Points on a hilly landscape, in no order, each with its height.
From any point a ball takes the steepest step (drop divided by distance) to one of its 2 nearest points. It stops when none of these is lower. Distance is the straight distance between rows; heights are no part of it.
z299: [117 136 111 111 122 136  97 107 159  87 122 184 105  73  79  90 141 183
 130 135 114 138 179 128 108 117]  (h 620)
z960: [131 124 131 104 132  73 157 126 110 173 182 130 116 138 181 114 144 134
 111 124 131  73 152 185 132 120]  (h 287)
z479: [151 144 148 117 160 107 184 119 107 129 143  51 182  96 164 175 108 102
 116  68 125  97  83 128 150 131]  (h 121)
z577: [115 145 110 168 146 137 120 104 180  77 106 130 134 140  92 191 120 119
 138 157 100 157 131 110 132 171]  (h 530)
z714: [ 95 172 113 106 138 110 168 118 160 119 172 145 117 107 118 161 142 158
 118 123  89  70 171 180 173 113]  (h 589)
z130: [ 75 133 131 112 124 128 138 137 148 118 140 119 150 100 148 156 104 115
 115 134 112 100 157 113 180 115]  (h 200)
z164: [132 141 179 112 169 112  99  96  79 148 102 111 106 173 140 117 118 164
 148 133 150 179  93  63  94 170]  (h 238)
z276: [121 103 112 143 140  88 122 117 116 100 121 117 123 162 135 113  83  93
 162 165 147 143 166 140  91 138]  (h 392)
z71: [146 166 145  93  86 146 154 147  71 136 129  79 175 147 116  94 147 143
 150 125 168  80  96 119 134  91]  (h 388)
z138: [160 139 144 142 132 193 111  94 126 127 107 133 179 145  92 170 174 130
 124 116 124 154  44  70 150 155]  (h 294)
z206: [119 134 149 140 152  96  73 115 128 152  98 139  42 180 119 105 128 122
 148 148 138 200 127 101  72 181]  (h 312)
z356: [144  65 165  94 134  95 115 122  85 147 137 122 171 151 152  77 102  87
 143 117 194 109  99 135  96 127]  (h 471)
z852: [127 156 140  77 111 128  99 140  69 136 142  99 145 167 149  82 111 144
 142 124 142 130 105  93  82 114]  (h 373)
z537: [140  91  91 174  94 163 119 176 173 126  96 159  73  66 113 103 158 126
  96 129 109 148 162 138 130  89]  (h 571)
z757: [123 162 108 100 134  86 186 110 174 118 152 153 104  62 100 118 151 168
 118 128 115  93 189 182 153 105]  (h 600)
z24: [128 130  91 152 147  77 177 125 183  68 120 126 114  76 100 131 116 123
 142 136 140 132 180 193 120 137]  (h 346)
z887: [164  96 206  85 145 150 111 119  82  92  86 102 169 132 117  87 136 149
 172 111 171 120 115  79 158 127]  (h 251)
z666: [106 118 131 123 129 172 158 118 168 165 162 145 149  99 128 229 132 103
  77  89  94  56 126 134 207 132]  (h 120)
z288: [140 166 154 101  68 141 162 146  93 159 141  96 146 131 140  91 196 132
 137 115 156  90  94 149 170  94]  (h 355)
z127: [131 107 100 138 148  71 165 117 141  98 129 135  97 106 112 100 109 110
 148 149 145 133 205 180 115  98]  (h 383)
z934: [118 157 142 175 140 127  77 136 159 149  77 142  29 156  97 141 139 157
 134 156 116 187 131  97 101 187]  (h 342)
z197: [129 116 162 139 104 166  96 148  89 134 117 138 113 119 170  84 147 120
 156 110 128 123 117 149 183 113]  (h 242)
z540: [129 168 145 121 108 159 119 134 118 125 146 119 172 130 121 131 171 119
 127 119 124 137  55 104 150 115]  (h 299)
z65: [119 154  91 127 126 159 100 120 151 106 142 166 149 157 124 170 139 179
 100 137  78 152 115 117 111 147]  (h 653)
z536: [141 149  84 117 100 111 151 144  99 113 134 110  81 150 137  82 135 123
 140 136 121 180 160 135  79  87]  (h 446)
z267: [105 119 104 149 125 170 134 144 202 149 132 158 160  87  99 199 124 117
  90 124 104  72 131 145 176 103]  (h 186)
z212: [162 129 188 106 153 128 102 100  86 107 103 101 158 156 125 108 142 157
 162 131 158 151  88  72 117 158]  (h 184)
z944: [ 92 144 156 110 101 129 167 134 125 164 166 124 122 129 162 157 150 123
 118 132 114  59 148 143 210 120]  (h 142)
z317: [121 182 110 172 114 180  92 138 160 162  73 137  52 158  86 143 161 172
 134 133  95 206  99 109 108 161]  (h 372)
z156: [132  99  96 116 123 100 132  97 157  78  99 160  55 105  91  83 138 135
 145 143 142 195 200 113  70 132]  (h 644)
z81: [144 105 152  76 141 123 122  97  50 125 152 101 169 159 160 124  92 128
 137 106 141  85 128  87 110 128]  (h 356)
z914: [ 91 172  75 102  89 155 136 144 171 121 174 160 155 127 107 167 157 146
  83 121  90 114 120 144 136 116]  (h 678)
z688: [130  86 114 143 128 120 139 157 155 142 131 177  66  67 140  87 155 124
 105 126 109 133 184 159 147  84]  (h 560)
z284: [169  76 157 135 126 103 170 151  93 153 127  94 181 137 166 119  57 101
 139 134 193  85 117 155 134 135]  (h 399)
z60: [115 116 145 141 111 103 164 154 122 153 118 104 149 127 166 134  78  99
 141 163 149 104 158 150 176 107]  (h 276)
z146: [101 120 122  99 160  84 125 131 137 141 190 164 112 117 152 123 132 137
  97 115 102  80 161 179 131 117]  (h 252)
z185: [140  99 135 141 132 174 152 114 137 146 145 124 182  91 143 212 126  82
  83  69  95  98  89 108 197 131]  (h 53)
z41: [154 114 150 119 135 141 154 108 111 113 151  89 196  90 148 178 139 108
  93  67 113 109  72  94 169 144]  (h 125)
z415: [146 126 135  73 107 138  98 131  52 161 123 105 118 171 122  36 123 133
 162 106 174 124 111 130  57 101]  (h 409)
z837: [139 146 134 174 116 183  73 136 134 133 104 145 116 142 122 123 156 134
 134 139 102 163  76 102 133 136]  (h 371)
z567: [137 168 106  98 119 118 143 148  70 138 165  87 170 166 133 113  79 140
 130 138 127  99 125 121  79 101]  (h 318)
z115: [119 140  97 157 187 144 116 108 165  76 132 144 151 122 111 186 107 144
 124 120  81 130 126 144 125 146]  (h 553)
z328: [ 85 148 138 136 125 174 101 108 134 130  82 109 123 140 124 168 131 121
 138 137 105 177 108  52 155 145]  (h 461)
z354: [ 85 137 119 147 127 226  84 113 158 148  76 147 126 125  85 189 133 102
 133 125 101 150 117  70 167 117]  (h 444)
z186: [116 130 119 182 106 198  98 130 152 133 100 153 137 136  98 162 150  85
 135 143 111 146  89 109 169 118]  (h 410)
z289: [158  94 154 161  91 115 157 161  99 138 106 101 143 152 153 108  68  77
 160 162 183 119 134 149 145 125]  (h 341)
z315: [ 92 105 124 111 179 116 132 130 183  85 137 126 163  50 134 166  78 142
 103  88 121  86 155 137 135 155]  (h 162)
z917: [102 118 136 106 123 100 181 149 133 168 126  91 154 113 153 151  48 124
 121 150 144  52 185 138 158 111]  (h 212)
z696: [120 109  90 111 162  84 110 110 138 104 164 167 117 141 130 107 118 113
 118 122 119 165 146 170  71 126]  (h 326)
z30: [108 128 158 104 102 150 176 120 125 162 180 114 147 118 159 206 144  96
  94  91 109  64 117 107 216 136]  (h 164)
z396: [143 141 146 111 104 108 145 137  82 144 172 125 139 140 166  93 166 139
 122 121 138  86 114 157 148 104]  (h 324)
z254: [119 178 112 104 153  88 165 140 105 145 167  86 152 142 142 137  78 129
 130 131 116  87 146 162 105  99]  (h 256)
z149: [144  90 129 157 115 113 127 158 125 152 137 152  83 102 165  78 156  96
 113 127 128 152 141 160 134  98]  (h 551)
z304: [ 97 145 123 140 123 144 127 131 139 116 139 115 165 121 140 165 126  95
 121 136 109 137 100 102 165 125]  (h 250)
z344: [141 102 110 161 124 108 108 118 156  98  98 154  53 148 115 112 147 124
 130 156 128 192 169 120  81 171]  (h 656)
z69: [154  96 139 170 124 125 114 161 134 149 150 159 138 105 159 112 147 112
 103 133 124 114  99 161 152 119]  (h 537)
z633: [133 126  75 174 103 175 107 125 199 115  88 170 122 136  62 177 156 146
 114 158 103 150 123 126 111 128]  (h 613)
z680: [ 81 118 117  89 115 110 178 128 134 121 147  86 162 107 161 181  81 130
 112 118 126  57 167 127 164 130]  (h 147)
z902: [110 137 112 153 130 125 153 139 205 128 127 159 144  55  94 156 132 134
 104 143 116  98 150 170 167 116]  (h 245)
z954: [165 101 187  87 119 149 136 114  54 119 113  81 174 138 138 116 112 130
 153 101 153  91 120  68 155 114]  (h 305)
z201: [124 129 120 128  92 142 182 131 103 150 118  62 200 141 133 162  93  80
 139 139 162 101 107 103 152 113]  (h 459)
z877: [ 93  78 106 113 188 126 107 115 152  94 148 143 153 107 165 164  82 133
  99  81 119 110 142 142 102 169]  (h 219)
z611: [114 130 101  99 142 107 106  92 157  94 115 177  95 123  91  99 130 179
 135 144 127 182 183 128  78 146]  (h 632)
z692: [167 144 207 124 146 133 125 111 130 118  76  94 125 152  71 149 182 170
 137 129 172 168  65  49 143 201]  (h 202)
z85: [130 106  78 178  79 199  94 157 181 133  73 151  82 113  94 131 162 143
 110 137 101 158 140 122 111 106]  (h 588)
z116: [ 92 144 128 126 120 134 102 123 115 120  97 103 125 161 150 126 116 143
 151 155 120 165 125  82 117 139]  (h 431)
z774: [122 154  87 147 169 116 147 127 160  95 155 153 134 104 121 153 131 149
 116 119  83 114 146 192 134 115]  (h 573)
z297: [164 141  80 177 134 152 103 127 174 110 113 167 130 159 102 175 136 164
 108 149  90 163 110 140  83 159]  (h 635)
z803: [111 158  97 163 104 132 130 130 161  89 116 132 116 134 106 140 147 110
 142 164 107 173 133 128 130 130]  (h 504)
z590: [120 127 180 118 102 143 132 150  91 152 146 127 135 123 180 127 130 113
 135 121 128  85 123 128 212 109]  (h 192)
z582: [138 105 142  97 102 119 122 149  64 170 135 102 140 146 149  57 111 114
 137 125 181  86 124 139  97  97]  (h 440)
z512: [166 179 152 165 103 146 118 145 131 158  86 123  60 173  87 135 196 185
 128 126 154 200  57 109 111 207]  (h 414)
z150: [179 146 188 139 135 162 107 121 149  95  87 116 160 141  66 134 187 135
 150 128 148 161  51  74 141 167]  (h 246)
z322: [133 139  94 155  94 103 158 143 121 107 129 102 124 144 139 109 142 105
 143 159 133 157 135 147 114 110]  (h 475)
z717: [ 96  93 120  88 141  88  96  86 105 143 125 152 106 187 121  97 103  83
 148 128 144 175 116 135  55 123]  (h 322)
z233: [135 145 118  95 118 101 145 111 150 108 150 181  89  37  84  74 155 162
 122 118 125 110 188 150 129  93]  (h 609)
z645: [170 127  81 163 128 103 169 141  83 142 128 101 120 155 110 100  89  98
 152 162 151 111 169 166  71  95]  (h 460)
z121: [114 148 131 113 184  85 173 125 117 142 155  71 157 113 173 163  72 116
 117  98 117  82 124 156 133 123]  (h 194)
z50: [128  79 148 130 179 144  62  96 104 134 140 178 136 147 157 135 116 136
 115 115 101 131 113 100 112 152]  (h 385)
z230: [109 121  92 112 173  71 141 115 124 118 155 118 134 147 133 118  73  98
 137 124 149 126 149 180  67 120]  (h 368)
z730: [151 144 153  95  97 135 190 133  89 171 138  66 200 128 124 141 124 113
 129 124 172  56  92 116 159 105]  (h 426)
z741: [153 118  78 131 128  91 193 137 107 128 131 111  77 124 125  91 122 109
 137 146 138 138 196 151  93  68]  (h 416)
z412: [154 174 119 162 117 172  97 141 141 177  74 107  21 148 109 115 171 191
 131  98 120 220  80 132 103 193]  (h 396)
z876: [163 103 180 124 141  99 118 144 105 111 136 104 172 129 137  87 125 108
 146 128 179 127  87 117 113 137]  (h 496)
z59: [ 96 117 140 108 160 101 120 140 180 128 163 158 129  65 129 143 105 145
  90 118 109  57 166 155 153 133]  (h 213)
z721: [114  97 102 119 150 118  93 128 143 112 163 190 124 116 136 115 134 140
  97 122 102 119 161 157 107 123]  (h 288)
z609: [115 118 144 119 118  91 146 160 104 187 131 110 111 125 166  85  92 103
 138 151 145  97 168 154 134  81]  (h 325)
z90: [ 93  91 138 105 165 117  61  98 110 144 137 181 108 159 140 103 118 103
 132 121 118 155 112 120  90 132]  (h 357)
z549: [144 123  96 168 114 112 144 134 209  80 119 157 124  55  72 127 139 131
 119 146 125 136 159 157 124 126]  (h 298)
z568: [118 154  67 105  99 150 117 141 185  88 149 179 142 115  97 142 141 184
  90 126  84 144 147 135  96 131]  (h 667)
z450: [164 106 162 166 112 126  99 158 126 113 129 130 144 120 143  89 162 108
 132 129 152 144  74 125 135 143]  (h 519)
z162: [163 140 192 137 171 109 117 105 106 141 102 120 106 165 114 151 147 176
 129 137 164 176  71  62 115 210]  (h 237)
z915: [106 120 135 110 148 117 111 106  86 108 134 106 146 152 166 132  91 128
 138 136 117 127 144  88 122 128]  (h 397)
z544: [146  94 115 145 116 118 125 120  83 129 104 122  87 166 140  73 112  95
 174 148 156 156 167 139  92 110]  (h 343)
z464: [117 125 140 111 164  88  94  93 106 138 120 144 105 195 136 119 104 135
 140 144 141 191 113 104  61 173]  (h 279)
z13: [137 114 129 152 100 149 105 127  89 123 101 123  88 145 163  69 153 120
 168 123 136 166 140 139 127 119]  (h 292)
z958: [128 174 133 138 102 187  87 158 121 143 138 134 120 120 127 102 182 128
 126 102  93 135  70 127 147  99]  (h 335)

For each start below, name the point where the ball stops.
z568 => z479
z115 => z185
z512 => z212

Call two points neighbours if one is among the 2 nearest of the other. Go from one point of each pair to the other, from neighbour to neighbour, staying as low as possible. Name the highest point that can't be avoided.
z479 and z185 => z41
z146 and z479 => z276
z212 and z692 => z164
z479 and z692 => z582
z185 and z944 => z30
z680 and z692 => z540
